Each scene shows the same named points in several views. A view is turned or mirrored, shifted and resized as a whole, has a little noise and may leave points out.

Scene 1
View 1
q_101: [ 7  4 -3 -1 -9  2 -6 -2 -4  6 12  3 13 -1 12 -2 -2  3  5 -2  1 -2]
q_323: [  3  10  -2   1 -12   1  -3  -2 -11  11  15  13  20  -7  10   2  -6   1
   4   1   3  -7]
q_104: [  5  15   8   3 -13  -3  -7 -11  -5  12  16   8  12   3  10  -3 -14  -4
   8 -10  14  -9]
q_637: [ 11  -1 -15 -11  -7 -11  -9  -5  -2   2   9  -6  15   1   8   4   2   8
   4   6  -6  -1]
q_100: [ 16  -2  -4  -3 -10   0  -7  -4   0  -4  10  -4  14   3   9  -3   3  11
   7  -4  -3   5]
q_359: [  9 -18  -9   3  -7  20   0  10  -8  -5   1   5  26  -9  14 -10   7   9
   5   5 -19  10]
q_892: [ 18  12   4  -3 -12  -5 -10  -9   7  -1  21  -7   1  10   7   1   1  11
   7 -13  12   1]
q_966: [ 15   8   4  -3  -9  -4 -11  -8   5   1  16  -9   0  10  10  -3  -1   5
   8 -12  10   1]
q_74: [ -4   6  -7  -2  -8  -6  -7  -7 -12  17   7   9  18  -4  14  -2 -14 -11
   5   6   2 -14]
q_297: [ 10  13   5   1 -14  -4  -6  -8  -5   6  18   8  15   1   6   1  -6   5
   7  -8   9  -5]
q_552: [ 12  -6  -1   5 -10  18  -2   7  -3  -6  10   3  17  -4  11  -8   7  12
   7  -6  -7  10]
q_274: [ 9 -5 -9 -6 -5  0 -8 -3 -1  1  5 -6 12  2 13 -5 -1  2  5  1 -5  1]
q_220: [  1   2  -9  -5  -9 -11  -7 -10 -12  13   4   5  22  -2  10  -2 -13  -7
   4   8  -2 -12]
q_602: [  7  13   3   2 -15   1  -3  -4  -8   8  19  15  19  -5   6   2  -5   7
   6  -5   7  -5]
q_283: [  8  -5  -5   0 -11  -3  -3  -7 -10   3   1   5  30  -3   7  -8  -8   2
   6   3  -7  -3]
q_830: [  7 -11  -7   1  -9   7  -2   0 -10   1   0   6  28  -6  10 -10  -2   3
   6   4 -12   2]
q_813: [ 4  0  0  1 -4 12 -8  3  0  6 10 -4  1  4 21 -8 -3 -5  6 -6  2  0]
q_654: [ 15   8  -2  -3 -13  -1  -7  -3   0  -1  20   2  12   1   5   4   4  15
   6  -7   4   2]
q_271: [  5  15   9   7 -20  -7   0 -13 -16  12  14  24  35  -7   0  -2 -16   3
   7  -4   8 -12]
View 2
q_101: [  1 -11   3 -14 -25   8   6  11   6  22 -17  18   8   7  11  13 -10  -2
   0  -5  -4  -1]
q_830: [ -9 -14  -1 -22 -15  17  11  -2   5   4 -18  25  23   4  14   6   1  17
  -9   7 -14  10]
q_297: [ 10 -16   3 -13 -29   5   4   7  18  27 -25  19   4   6   4  30 -18  -8
   2  -9   3  -7]
q_637: [  8 -22  11 -19 -25  -7  16   9  -1   6  -9  18   4   9  12   3   7   1
   7  -3  -4  -2]
q_271: [ 13 -23  -8 -15 -34  10   5  -4  38  27 -39  37  10  -6   1  47 -17  10
  -9   3   6  -5]
q_602: [  1 -14  -4 -11 -25   8   1   4  22  29 -24  24   4   6   2  30 -17   0
  -2   1  -1 -10]
q_283: [  4 -21   2 -23 -24  12  13  -1  12   6 -24  28  20  -1  13  16  -1  13
  -7   1  -5   9]
q_552: [-19  -2   1 -21  -3  22   0  -3   1  12 -15   8  21  18   4   5 -13   0
  -3   2 -18   1]
q_654: [  3 -13   8 -16 -17   1   5   2   9  19 -16  10   2  19   0  18 -13 -12
   9  -6  -3 -13]
q_966: [ 11 -10  16 -18 -28   6   4  15  -1  23 -17   3   7  13  10  15 -20 -24
   9 -25   0  -4]
q_323: [  0 -14  -6  -8 -29   7   5  10  19  28 -22  30   5   1   7  23 -11   6
  -3   5  -2  -3]
q_813: [ -6   1   4 -11 -26  19   2  24  -7  27 -14  11  13   6  20   2 -17 -10
  -2 -14  -9   7]
q_359: [-25  -5  -4 -23   0  23   7  -5  -2   3 -10  17  26  13  10  -6   1  17
 -10  15 -24   9]
q_104: [ 13 -13   2 -11 -39  12   2  16  17  36 -31  23   7  -3  11  32 -24 -10
  -2 -15   6  -1]
q_892: [ 12 -11  18 -19 -26   2   3  10   3  23 -18  -1   1  17   4  20 -22 -26
  13 -25   2 -11]
View 3
q_101: [ -5 -21  -4   8   3  14  11   0  22   3  -3   7  -3   1  22   9  11  16
  16  -1   8   2]
q_602: [ -6 -22  -8   3  -1  26  20   4  30   7 -10   3   3   8  38  12  19  15
  10  -4  10  -3]
q_274: [ -4 -23  -2   8   3   6   3  -1  12   1   3  11  -5  -8  10   7   4  17
  16  -5   4   5]
q_74: [-14 -29  -6   9   8  36   7   6  31   5  -2  24   1   6  15  10  10  23
  -2   9   1  -5]
q_220: [-11 -31  -9   6   5  32   6   8  23   5   2  23   4  -1  12  11   6  20
  -5   0  -1  -5]
q_892: [  9 -19   1   4  16   1  24  -8  19  -8 -11   1  10   6  36  -1  -3  13
  25 -13  18   5]
q_637: [ -6 -28 -10   8   4   7   3   2  12   5   1   6   0  -6  10  10  -8  14
  11 -18   1   1]
q_283: [ -5 -27  -9   0  -7  21   9   6  11   5   8  16  -3 -12  15  13  20  15
   0  -5   3  -1]
q_271: [ -5 -28 -14  -7  -5  43  28  11  30   5  -5  15  11   5  41  15  30  14
  -9  -3   8 -12]
q_297: [  0 -22  -6   1   7  21  24   2  27   0  -9   7   7   7  36   7  12  14
  11  -6  12  -1]
q_552: [ -4 -13  -2   5 -14  -3   8  -3  13   7   1  -4 -19 -11  23  14  27  11
  26  -2  11   9]
q_830: [ -7 -21  -6   2 -14  12   4   4  10   7   8   8 -14 -15  15  17  28  15
  10  -1   5   4]
q_359: [-12 -17  -6   9 -23   0  -4   2   7  14  10  -2 -27 -21   8  20  32  13
  19   0   2   9]
q_100: [  0 -20  -3   3  -1   1  11  -2  11   1   0   3  -4  -8  21   8   8  12
  19 -13   9   5]
View 4
q_101: [-12  12 -16 -10   0  -8   0  -5 -11  -1   3  -1  -5   0  -3  -4  -3  14
   7  -6  10   4]
q_813: [ -8  14 -28 -15   6  -3   1 -11 -16   3  -3  -5  -1   7   0  -3   1  13
   0 -14  18   7]
q_602: [-15  12 -11  -6  -3 -15  -2   5  -9   0  -1   3 -10  -3  -4 -10  -9  13
  11   0   1  -1]
q_323: [-12  10  -8  -9   1 -13  -8   4 -13   0  -3   1  -5  -3  -9  -8  -7   6
   7   0   6   1]
q_637: [ -9   5 -11 -14  -6   4   5  -9 -12   0  12  -4  -1  -4 -17  11   8   7
  15  -2   8  -2]
q_654: [-12  12 -23  -8  -6  -4  11  -1  -7   3   6   0  -9  -3  -5  -1  -1  14
  15  -1  -2  -3]
q_359: [ -6  19 -26 -13   4   0  -9  -4 -13  -6  13  -6   8 -11  -7  16   3  -9
 -13  -3  -6  20]
q_100: [-10  13 -22 -11  -4  -1   8  -8  -9  -2  13  -2  -3  -3  -5   8   3  12
   8  -5   3   4]
q_74: [-11   4   5 -12   4 -13 -13  -3 -19  -3  -4  -1  -1   3 -13  -6  -3   7
   9  -4  20   1]
q_892: [-13  11 -27  -9  -7  -3  20  -8  -6   4   6   0 -13   4   1  -4   0  28
  20  -8   9  -6]
q_966: [-12  11 -26 -11  -4  -3  16 -11  -9   2   5  -1  -9   6   1  -3   2  25
  16 -11  14  -3]
q_830: [ -9  13 -11 -10   3  -7 -10  -6 -14 -10  13  -3   5  -8  -8  11   0  -1
  -4  -3   1  14]
q_220: [-11   2   7 -11   1 -11 -11  -6 -16  -6   4   0   0   0 -14   1  -1   7
  11  -2  17   2]
q_274: [ -9   9 -17 -14   0   1   2 -12 -14  -2  10  -4   1  -1  -9   9   5   8
   7  -7  12   5]
q_104: [-15   9  -8  -7   1 -18  -1  -3 -11  -2  -4   3 -11   6   1 -14  -9  23
  12  -8  16  -1]

Which points are out of place in each view (at most two, in the order of its rows)? Write - if all are in place.
view 1 -> -
view 2 -> -
view 3 -> q_830
view 4 -> q_101
